A landscape with many valleys, sampled at points; each row gives a point and its height.
From any point a ball rolls to the lowest of the 2 points nearest to it. It stops when none of these is lower. Distance is the straight distance between rows; heights are no part of it.
kadan: [ -8 -22   4   9  30   3  -3   8 -13  -8   8 -12   9  21  -3  -2   2  -2
 -20  -5   3]  height 54.2
ronap: [  4   7 -43 -13 -16  37  20 -39  11  16  -6   0  10  29  11  29  -3  16
  -7   2  -9]  height 30.7
Gube: [ 38   6 -19   4  20   2   8  -3  15  16  -9 -17   1 -19  48   0   0 -27
  10  10  16]  height 56.7
Roso: [-25 -22  13  -5  31  -6  23   8 -14   4  10 -13  13  15 -22   7   2 -21
 -15   9  12]  height 52.6
sal: [-43 -17  -1  10   2   8  39  -6  15  15  17   4   2  27 -49  14   4  -2
 -40   6 -15]  height 20.4
ger: [ -3 -17  12 -16  45   0  18  16 -14  11 -10 -31  19   3   5   5  17 -33
  -7   7  25]  height 50.9
lig: [ 33  22 -33  22   8   1 -10 -19  31  11   1 -14  14 -38  35 -15 -22  23
 -20   8   0]  height 34.5
zed: [  8  -6  14 -23  24  -5  -9  42 -28  15 -10 -22   4   1   3  -6  26  -6
   5 -19  11]  height 42.7
nid: [-16 -20  34   8  27 -19  -6  -4 -16 -28  23   8   1   6  -4  -3   7 -32
  22   6  15]  height 31.9
kulob: [-32 -11  -3  -8  -1 -14  33 -18  -1  17 -25  -9  16  46 -51  16   5  -5
 -55  -4 -37]  height 20.8
Sosab: [  3  16   4  13 -32 -35 -16  14   2  -2   8   8 -12 -59   8 -19 -23  10
  22  17 -11]  height 40.1
sugev: [ 18  -8 -24 -20  13   8  -3 -24 -12   6 -26  -7  18  58  -8  10   4  38
 -33 -24 -20]  height 80.5
lafi: [ -1   2  11   3  21  -3  11  47  -9  15   2  -8   7 -19   7  -6  25 -20
   2  -2  16]  height 46.7
safo: [ 19  10 -30 -32   2  27  -3  -9   2  12 -19  10  20  36   2   9   3  43
 -14 -33 -35]  height 78.5
Peli: [ 14   6 -21 -22 -21  11 -28 -11  -3 -15 -10  16  10  19   5  -4 -21  47
   8 -27 -48]  height 31.3
tem: [ 11   3  -2  38  42  12  18  29  12   6   6  -9  23 -15  14 -13  12  -1
 -36   7  15]  height 56.1
mun: [ -8   8 -32 -29 -20  30  26  -8  13  34   2  -1  11   7   5  27   7  11
   5  -8 -14]  height 21.6
gimu: [ -7  16 -37  -1 -15  36  20 -33  22  11   5  -4  10  32  -4  21  -4  35
 -40   6  -4]  height 33.5
dotat: [-15 -17 -12  29   5   8 -11 -30   2 -25   9   1  -1  37 -11   4 -20  14
 -40   3  -3]  height 84.3
gif: [-13   6  11 -23   9   5  31   7  -5  22   8 -10   7 -16  -4  21  20 -36
  23  12  30]  height 31.4
vibas: [  5   7  14  13  -5 -26   7 -15  19 -12  17  18 -11 -44  22 -14 -22 -31
  40  32   9]  height 19.9
Nug: [ 35  27 -16 -24 -28   3 -11  17  10  24 -15  -8 -11 -40  23 -12   7  10
  30 -16   2]  height 66.9
teru: [  0   6  25 -19 -39  11 -31  13 -11  -4 -32   4 -26 -13 -12   4  11  40
  28 -12  -7]  height 40.0
Mibi: [-22   0  -8 -27 -10  13  30   5  -1  30   5  -4   0   1 -14  21  12 -13
  12  -3   4]  height 31.0
Gomur: [  5   6 -23  41  -4   5 -27 -35  11 -22   8  -6   3  -7  26  -4 -34  12
 -35  18  15]  height 85.9
Biloz: [ -5 -16 -12  -7  22   2   5  -8 -12   7 -13 -25  20  43 -10   9   3  10
 -36 -14   1]  height 56.0
gat: [ 11   0   0 -13  -7   3 -17  27 -11   3  -1 -10  -8   2   6  -8   8   7
  14 -20  -6]  height 39.0
zeguk: [ -4   7  -3  59  28   6   6  14  24  -9  16   2  14 -19  18 -17  -8   4
 -43  22  14]  height 59.6
Fegit: [-21  -6  31 -29 -16 -13   1 -21 -15 -14   8   7 -14   9 -23  19  10 -26
  44   4  22]  height 31.5
vurik: [  0 -14 -19 -18   1  -5  11 -47 -11   2 -38 -11  13  72 -21  20  -1  16
 -48  -4 -19]  height 81.8
Dit: [-15   5  15  -3  -4  -4  15   3   6  -1  19   4  -8 -20  -2  10   5 -30
  29  13  16]  height 24.7
nakur: [  3   8 -21  20 -10  15   4 -17  29   6   5  -7  12 -23  23   6 -19   5
  -8  11   2]  height 37.5
nog: [ 27   0   2  19  46  -3  15  49   9  18  -3  -6  18 -26  23 -17  27 -17
 -14   2  15]  height 51.8
muned: [  9  12 -11  18   6  13  12 -35  25   0   7  -8  -2 -14  31  16 -18 -28
  -3  33  24]  height 31.6
Solen: [  2 -10  25  29  41 -10  20   7  12 -17  14  18  14 -18  21  -8   9 -40
   2  26  26]  height 74.9
Kurez: [  7  -8  40 -15 -27   3 -29  11 -20  -6 -34  -4 -32  -9  -6   5  19   8
  42  -4  15]  height 37.1
mev: [-14 -10  18 -41 -24  -8   1 -13 -28  -2 -20   2 -12  25 -25  20  10 -15
  27  -8   3]  height 30.2
Mif: [ 30  19 -27 -40   1  29   6   0   9  24 -17  -5  23   5  15  16  12  29
   1 -34 -18]  height 75.8
Zilif: [-38 -13  14   3 -18  -5   4   9  -9 -10  16  14 -14  20 -46  -6  -3   8
  -6 -13 -22]  height 19.8
Vab: [  4  -2   4  49  22 -20   5  18  20 -14  16  17   9 -43  23 -35 -24  -5
 -22  23   0]  height 57.0
Ginor: [-30  -4 -10 -22 -22  -6  38  -7  -6  25 -13  12   6  40 -55  18  16   3
 -30  -7 -46]  height 26.3
bugu: [-13 -22  -8 -17 -13  -4  -3 -10 -16  -7  -9   8  -4  44 -17  10  -4   5
   4 -18 -24]  height 26.7
geki: [-19  13  24   8 -25 -11  -4   8   5 -16  16  18 -15 -36 -12  -6  -7  -8
  32  13  10]  height 15.7
fafa: [ 19  -2  13 -43 -23   5 -30  10 -29   6 -36 -11 -22  10   1  13  24   8
  37 -21   9]  height 35.0
Tira: [-11   8 -10  27  18  20  10 -12   9  -4  16 -17   8  16   3  14  -3   2
 -46  16  41]  height 88.5
Filu: [ 24   4  28  16  18 -29  -6  46  -7  -1 -12  15 -12 -30  20 -30  16 -27
  22  13  21]  height 69.9
muf: [ -8   0 -10  -9 -41   4 -14  -8  -1 -12   6  15 -10   1   5   2 -19  18
  20 -13 -23]  height 38.9
sote: [ 41  21 -24  11  22  13 -16   4  25  10   7 -12  14 -26  20 -20  -7  38
 -25 -22 -15]  height 12.6
Lekub: [-27  -2 -15 -17 -28  11  24   3   7  17   6  17  -3  26 -39  15   9  19
  -9 -16 -33]  height 32.1
Gonog: [ 21  29 -33  30   1  13 -20 -28   8  -9  -1 -20   4   6  33  -6 -15  18
 -45   5  25]  height 87.0
sidem: [ 24  11 -18  -1  -9   4   0  15  12  20  -1  -5  -4 -32  28  -3   3 -13
  22   4   2]  height 61.2
Roze: [ -2  -5  10  -3 -11  -4 -24   1 -13 -17   5   5 -12   0   5   4  -8 -10
  25 -13  -7]  height 36.0
fim: [-25  -6 -15   7  -5  28  31 -16  22  17  15  -2   4  17 -22  15  -4  12
 -31  11  -3]  height 26.4
Peval: [ 23   9  21  -3 -22 -18 -44  18 -15 -13 -21  -2 -24 -30  14 -18  -5   6
  37  -3   0]  height 48.1
ril: [ 19   3  23  13  22 -23  27  25   8  -6   6  22  -2 -36  22 -18  13 -44
  26  26  31]  height 72.8
novun: [-31 -27  37  -2  23 -18   4 -32 -12 -34  36  12   1  24 -29   2   0 -27
  19  14  13]  height 30.6
Tokaz: [ 32  -2  -7  35  35 -27  -3  25  17   1  -3   9   1 -36  36 -42  -8  -4
  -6  13   5]  height 61.7
Tunud: [-40   0  24   9 -33   5  -8  32  -5  -7  10  21 -26 -10 -44 -14   6  32
  -1  -7 -13]  height 26.8
Luvan: [ -2 -20  -2  31  16   7 -19 -32  -3 -29  13  -5   1  13  11   3 -25  -2
 -18   7  11]  height 85.0
zan: [-16   6 -14   7 -22  12  -8  18   5  -3  12   4   0 -11 -11 -13  -8  34
   1 -17 -26]  height 46.3
pada: [ 36  11   1  19  22 -24  -7  52   6  10  -9   4  -8 -35  31 -42   9 -10
  11   3   5]  height 66.3
Bape: [-29   0  33 -21  -1  -9  21 -26   1  -9  34  13   2  -9 -17  16  16 -37
  43  18  29]  height 29.4
bot: [-17 -30  13 -26  -2 -22   5 -38 -21 -12 -10  -2  -4  52 -32  17  -9 -22
   6  -9 -15]  height 28.7
bufen: [  5 -10 -12 -13 -11   1 -24   6 -12  -8  -8   8  -1  40  -8  -9  -1  30
  -1 -34 -39]  height 22.6
mok: [ 11   4  -1  11 -15 -25 -20  -9   2 -11   9   4 -11 -37  23 -14 -31 -16
  29  16  -4]  height 28.6
nak: [  0  11   8  31  -5 -22  -4  33  12  -2  13  16   1 -55  11 -30 -11  -2
   5  20  -2]  height 50.8
pir: [ 43  10   4  -7   0 -15 -43  30 -17   0 -21 -10 -21 -22  23 -31  11   8
  24 -20  -4]  height 52.2
Ketag: [-11   8  27   4 -42  -5 -37   5 -10 -20 -14   8 -29 -31  -8  -5 -10  23
  33   5  -6]  height 44.0
Nutol: [-28   9  24  10 -18   7   4  36   4  -1  20  14 -19 -26 -26  -7   9   2
   9   6   7]  height 27.3
besov: [ 18  -3  -6   0  34   7  17   4   1  15  -6 -22  18  -9  25  13  10 -35
  -2  17  33]  height 53.2
Piraf: [  4  -9  36   3   4 -21 -34   5 -25 -30   8  14 -18  -6   0 -11  -2 -25
  35   1   9]  height 33.8
sisar: [-34 -25   6   9  -3  -9  17  -7  -6  -3   4   4   3  41 -49   1  -2  -2
 -32  -7 -34]  height 15.5
Papev: [  1   3   8 -51 -38   0  -9  -4 -33  10 -39   4 -21  27 -16  24  21  14
  34  -9  -2]  height 32.5
dafu: [ 17  12 -12   5   6   9 -23  27   6  -2  10  -3  13 -19  -1 -22  -6  41
  -9 -33 -33]  height 38.4
nabad: [ 37  28 -22 -30  -8  20 -13  19   5  23 -15  -6   0 -18  16  -2  21  21
  18 -36 -10]  height 71.9
padu: [ -2   0  10  16   8  -1  10 -37  21 -11  23  12   2 -26  22  10 -19 -37
  27  30  17]  height 27.0
Fes: [  7  24 -29  17  -1  25   3 -32  13   0   6 -18   8  14  25  18  -9  -1
 -39  15  38]  height 87.8
Sevir: [-27 -30  25 -24  19 -21  12 -42 -20 -17   6  -9   9  36 -26  17  -8 -34
   6   4  12]  height 29.6
tus: [ -7  -7 -21   9   0   9   6 -33  -1  -5  -5   0   4  58 -24  12  -6  28
 -55   1 -19]  height 83.1

Where does a ball stop that starts at each point below?
Ketag => mev
Solen => bufen
Fes => ger
vurik => ger
Piraf => bufen

Call two points neighbours if one is among the 2 nearest of the other. Go from one point of each pair to the other, from neighbour to neighbour, staying as low as possible. Name the highest point that can't be avoided.
sisar / sote => pir
vibas / bufen => zan
vibas / sote => nakur
geki / mev => Fegit
sisar / geki => Nutol
geki / mun => gif
